Points on a hilly landscape, in no order, each with its height.
A ball rolls from a point to the lowest of its 2 nearest points, and stops where none of them is lower. Distance is the straight distance between rows; heights are no part of it.
Z403 height 188: 128 116 155 116 65 109 92 90 164 105 146 91 127 169 124 183 144 160 133 137 148 149
Z431 height 390: 173 88 149 73 121 93 42 118 181 90 102 91 156 144 198 123 213 133 88 146 92 185
Z212 height 221: 164 138 184 132 155 145 161 75 135 108 135 157 161 151 108 130 132 154 141 93 139 125
Z273 height 505: 137 66 131 200 169 138 109 166 108 140 133 197 97 92 103 142 121 138 143 127 90 89
Z556 height 350: 132 161 141 116 100 127 93 145 156 117 117 112 160 162 126 105 174 95 82 143 111 162
Z195 height 351: 149 65 116 177 145 152 99 163 143 128 128 169 87 126 123 154 108 80 150 162 99 141
Z811 height 461: 127 133 131 160 170 155 141 171 123 156 134 161 133 114 105 105 143 127 132 110 100 94
Z536 height 311: 111 126 136 113 92 88 120 120 109 132 144 108 112 142 140 131 149 176 143 113 132 127
Z119 height 114: 166 142 175 128 157 152 191 84 126 133 141 179 155 129 103 172 83 155 144 105 146 103
Z248 height 280: 117 177 166 97 85 86 132 60 123 119 109 100 147 150 184 136 132 164 122 102 155 144
Z627 height 94: 115 135 130 116 108 132 96 143 107 113 123 113 150 150 148 82 180 144 126 149 124 148
Z159 height 357: 194 73 163 102 122 109 53 105 179 76 125 108 142 165 169 132 185 133 119 140 107 180
Z525 height 317: 127 146 123 161 173 152 167 134 162 173 142 161 123 122 76 158 107 116 110 113 129 97
Z895 height 279: 113 153 128 159 130 111 133 112 84 134 85 141 125 120 153 49 141 101 145 96 129 143
Z779 height 115: 124 109 128 123 68 89 83 128 163 116 138 105 98 154 142 166 142 130 137 139 118 149
Z891 height 246: 156 61 135 168 131 126 107 119 122 122 171 157 81 107 92 182 103 157 129 149 146 103
Z147 height 304: 176 160 162 137 172 109 169 72 95 104 118 140 162 114 148 83 117 132 161 56 127 125
Z948 height 526: 66 179 83 107 133 155 174 135 118 156 113 81 110 104 136 119 76 100 93 135 171 120
Z223 height 628: 148 172 123 100 131 138 179 90 107 129 166 137 139 117 113 148 73 154 138 123 163 98
Z751 height 289: 178 121 187 115 153 128 132 73 141 88 128 125 166 155 117 101 172 155 123 98 132 145
Z286 height 163: 112 128 104 138 117 128 116 148 99 131 127 127 119 134 123 90 145 119 134 143 126 133
Z937 height 323: 100 184 144 95 85 109 138 112 121 130 120 114 144 157 154 121 134 152 109 124 145 140
Z911 height 285: 146 94 114 108 92 104 67 173 139 108 138 118 126 142 156 102 171 121 139 157 94 145
Z762 height 229: 97 145 102 168 139 131 121 161 91 158 100 130 110 106 150 56 139 88 137 119 127 127
Z671 height 283: 82 140 93 103 58 108 99 132 154 98 132 85 131 145 106 173 131 120 119 160 141 157
Z513 height 418: 84 104 93 145 104 121 124 171 147 179 103 129 81 124 149 137 124 101 142 143 110 141
Z238 height 487: 109 97 111 194 192 166 136 182 99 152 117 176 115 82 103 120 125 127 143 125 91 76
Z992 height 241: 116 141 129 103 72 122 124 110 144 104 157 105 137 158 90 168 128 156 127 158 156 137
Z180 height 649: 100 168 95 118 128 149 152 123 105 135 150 109 124 123 94 114 108 121 111 154 158 114
Z201 height 373: 140 158 145 138 136 125 164 103 158 143 144 147 118 147 91 165 104 129 114 118 140 114
Z557 height 143: 177 110 171 111 110 124 119 69 129 99 169 118 141 147 90 152 141 167 135 128 161 129
Z337 height 240: 122 112 78 106 64 83 52 170 158 92 148 92 113 134 145 153 125 96 143 169 108 151
Z812 height 358: 179 165 154 143 183 128 182 77 108 101 137 159 159 110 110 109 74 119 151 81 132 109
Z352 height 402: 170 114 164 129 150 125 105 139 153 111 134 131 154 152 124 105 184 126 117 118 89 142
Z935 height 208: 113 113 130 156 142 113 133 127 99 153 137 158 87 109 139 127 118 163 159 114 121 96
Z143 height 319: 64 127 57 108 78 127 103 174 149 123 120 78 113 124 120 157 117 104 124 175 128 157
Z101 height 420: 82 131 81 138 165 169 150 177 137 186 126 99 85 99 103 135 102 96 87 152 138 109
Z425 height 404: 155 145 135 172 206 136 186 110 101 118 127 179 154 90 85 132 79 111 146 68 116 77
Z997 height 189: 114 93 85 119 85 108 87 164 160 131 152 100 83 134 130 176 117 108 138 168 111 136
Z327 height 136: 131 141 174 112 146 123 139 94 129 118 76 134 168 144 178 78 178 132 121 83 118 171
Z453 height 422: 137 73 100 107 100 144 96 158 159 114 173 120 113 134 71 195 107 131 126 199 134 124
Z636 height 642: 92 187 88 81 97 113 157 97 106 119 159 86 145 125 104 129 99 146 109 144 168 114
Z862 height 249: 132 143 174 86 77 103 106 68 154 96 133 88 158 177 141 151 165 169 105 127 149 148
Z264 height 381: 145 73 89 139 138 168 103 186 153 132 144 148 98 123 113 170 93 93 123 196 110 126
Z479 height 359: 70 185 119 93 75 124 119 145 125 140 99 98 158 146 161 111 157 116 102 129 140 151
Z663 height 510: 83 177 103 135 131 157 166 136 106 167 104 125 120 114 153 94 95 109 133 117 150 126
Z743 height 326: 79 153 110 105 57 110 83 151 150 115 95 97 141 147 145 138 156 95 97 161 125 169
Z733 height 281: 163 72 136 168 114 111 89 111 128 114 163 135 74 141 101 162 125 135 152 139 138 138
Z683 height 436: 156 125 144 166 178 151 161 122 105 118 142 174 134 123 82 120 108 129 136 93 132 105
Z991 height 497: 126 104 153 172 177 113 142 138 109 122 77 151 157 117 136 73 174 103 170 47 80 120
Z121 height 352: 74 113 45 118 116 139 109 206 156 151 126 76 86 109 119 146 111 85 113 175 119 127
Z967 height 657: 123 140 94 129 167 167 156 137 75 136 154 125 122 98 77 103 109 134 116 156 148 80
Z110 height 242: 146 138 160 147 154 96 137 82 87 104 92 142 139 123 153 64 151 124 154 75 120 149
Z833 height 363: 148 114 153 123 119 100 81 152 172 119 105 123 144 146 172 97 195 108 124 116 80 161
Z551 height 173: 105 150 146 88 81 96 84 151 120 116 97 100 167 138 176 85 198 132 100 126 114 160
Z856 height 202: 141 135 138 123 157 158 194 104 124 154 154 177 133 105 89 189 58 165 117 123 159 80
Z102 height 549: 90 165 98 129 86 88 112 122 133 146 116 108 92 130 136 128 135 112 115 126 142 146
Z921 height 446: 77 120 64 112 138 170 148 180 166 171 144 76 105 118 81 162 108 92 80 167 155 112
Z830 height 537: 60 161 76 117 91 117 153 128 125 143 123 90 99 122 132 136 98 115 112 133 158 135
Z340 height 239: 127 121 129 86 83 83 54 161 148 101 127 91 157 143 175 114 194 120 108 154 92 163
Z441 height 532: 111 118 111 149 210 201 199 148 92 151 121 161 130 69 95 145 71 126 101 135 148 71
Z382 height 282: 134 100 103 78 52 57 33 157 158 69 130 81 143 144 171 133 150 104 129 155 95 168
Z451 height 214: 134 154 157 128 107 102 158 79 110 138 124 128 124 137 169 142 113 161 150 95 139 132
Z639 height 284: 152 84 173 134 112 144 108 105 123 105 117 136 120 157 152 137 157 149 158 121 124 167
Z346 height 243: 148 178 182 96 145 120 168 69 108 102 74 130 192 130 196 87 135 138 124 67 132 165
Z435 height 440: 144 91 135 129 113 154 121 124 170 134 156 153 125 149 73 193 116 137 127 172 135 120
Z72 height 512: 90 134 103 162 197 192 187 162 93 172 98 150 131 79 123 107 85 108 130 108 138 82
Z377 height 519: 138 117 161 147 162 105 120 137 130 127 64 137 169 121 161 48 208 96 135 55 90 155
Z814 height 257: 140 115 124 153 180 154 166 131 136 151 156 187 114 99 58 178 80 141 97 134 142 81
Z360 height 310: 160 149 184 118 130 115 144 45 108 88 95 120 155 155 168 105 135 143 136 87 151 162
Z33 height 426: 96 79 64 114 167 176 129 177 143 143 134 86 87 107 81 157 94 85 73 195 141 125
Z83 height 606: 140 178 157 92 133 116 162 95 114 124 132 121 167 132 163 104 149 179 123 90 124 112
Z696 height 442: 164 87 145 182 159 131 125 121 127 116 141 175 106 135 88 140 129 121 139 118 106 122
Z899 height 636: 119 169 113 76 97 127 170 87 113 119 168 108 154 125 85 163 75 160 130 151 184 96
Z841 height 547: 144 141 99 136 221 182 205 132 73 140 136 155 143 47 99 128 30 124 112 132 145 58
Z32 height 266: 132 107 133 143 115 99 103 150 127 148 147 135 96 126 137 120 159 159 153 133 101 108
Z585 height 433: 150 119 168 145 161 152 141 151 139 129 128 159 162 144 112 106 160 136 142 96 93 118
Z220 height 316: 172 59 131 162 121 115 72 147 134 107 142 154 90 131 139 145 133 110 163 152 107 144
Z918 height 405: 113 87 82 126 129 177 124 170 150 135 155 122 102 131 73 177 106 106 106 194 149 118
Z919 height 562: 134 173 91 131 195 174 190 123 82 139 134 137 129 73 127 108 53 112 119 119 150 89
Z785 height 412: 142 121 146 150 128 119 126 128 161 135 141 152 117 149 103 143 134 122 133 131 118 134
Z369 height 578: 137 195 118 119 167 149 180 134 96 145 135 130 158 93 134 85 89 122 134 108 140 99
Z797 height 618: 149 180 147 78 114 109 168 87 129 123 158 119 168 136 127 136 109 178 133 119 147 106
Z562 height 490: 91 145 115 157 159 172 161 167 99 175 97 148 125 111 152 103 110 120 149 108 122 105
Z491 height 228: 138 111 180 118 113 114 113 88 146 112 89 119 135 152 182 111 174 150 134 106 125 169
Z741 height 324: 173 94 125 98 116 89 48 173 160 112 116 117 140 129 196 84 174 97 145 134 66 150
Z831 height 448: 107 107 126 151 110 104 115 148 136 160 87 146 101 131 165 94 149 117 160 125 105 147
Z712 height 325: 169 77 163 119 87 117 65 104 149 85 136 114 124 167 150 154 158 138 146 149 126 177
Z90 height 206: 165 86 160 139 109 144 116 98 111 117 180 144 114 124 86 171 114 176 144 146 169 114
Z570 height 592: 128 186 124 119 132 119 157 112 104 150 137 134 140 124 145 93 117 146 130 102 133 106
Z667 height 131: 143 136 138 145 137 101 164 91 88 148 142 153 102 107 159 133 93 166 167 90 143 109
Z493 height 473: 119 106 148 173 147 112 117 159 135 159 82 153 127 121 153 75 161 106 164 88 85 128
Z204 height 387: 94 120 82 134 126 136 126 168 141 165 139 122 82 119 108 148 116 109 115 157 117 119
Z481 height 301: 139 143 151 90 83 105 84 115 160 87 132 96 161 168 125 141 176 132 92 154 129 158
Z460 height 525: 85 135 98 142 159 183 175 126 93 154 101 131 91 110 137 125 73 113 121 139 156 124

Call two points neighbours if one is among the 2 nearest of the other. Go from one point of each pair to the other, from neighbour to neighbour, staying as low as possible. Name the highest point that can't be avoided.
Z667, Z627 | Z479
Z779, Z110 | Z382
Z110, Z627 | Z895

For each start below, name the point where the ball stops.
Z696 | Z119
Z352 | Z627
Z435 | Z119
Z636 | Z562
Z264 | Z557
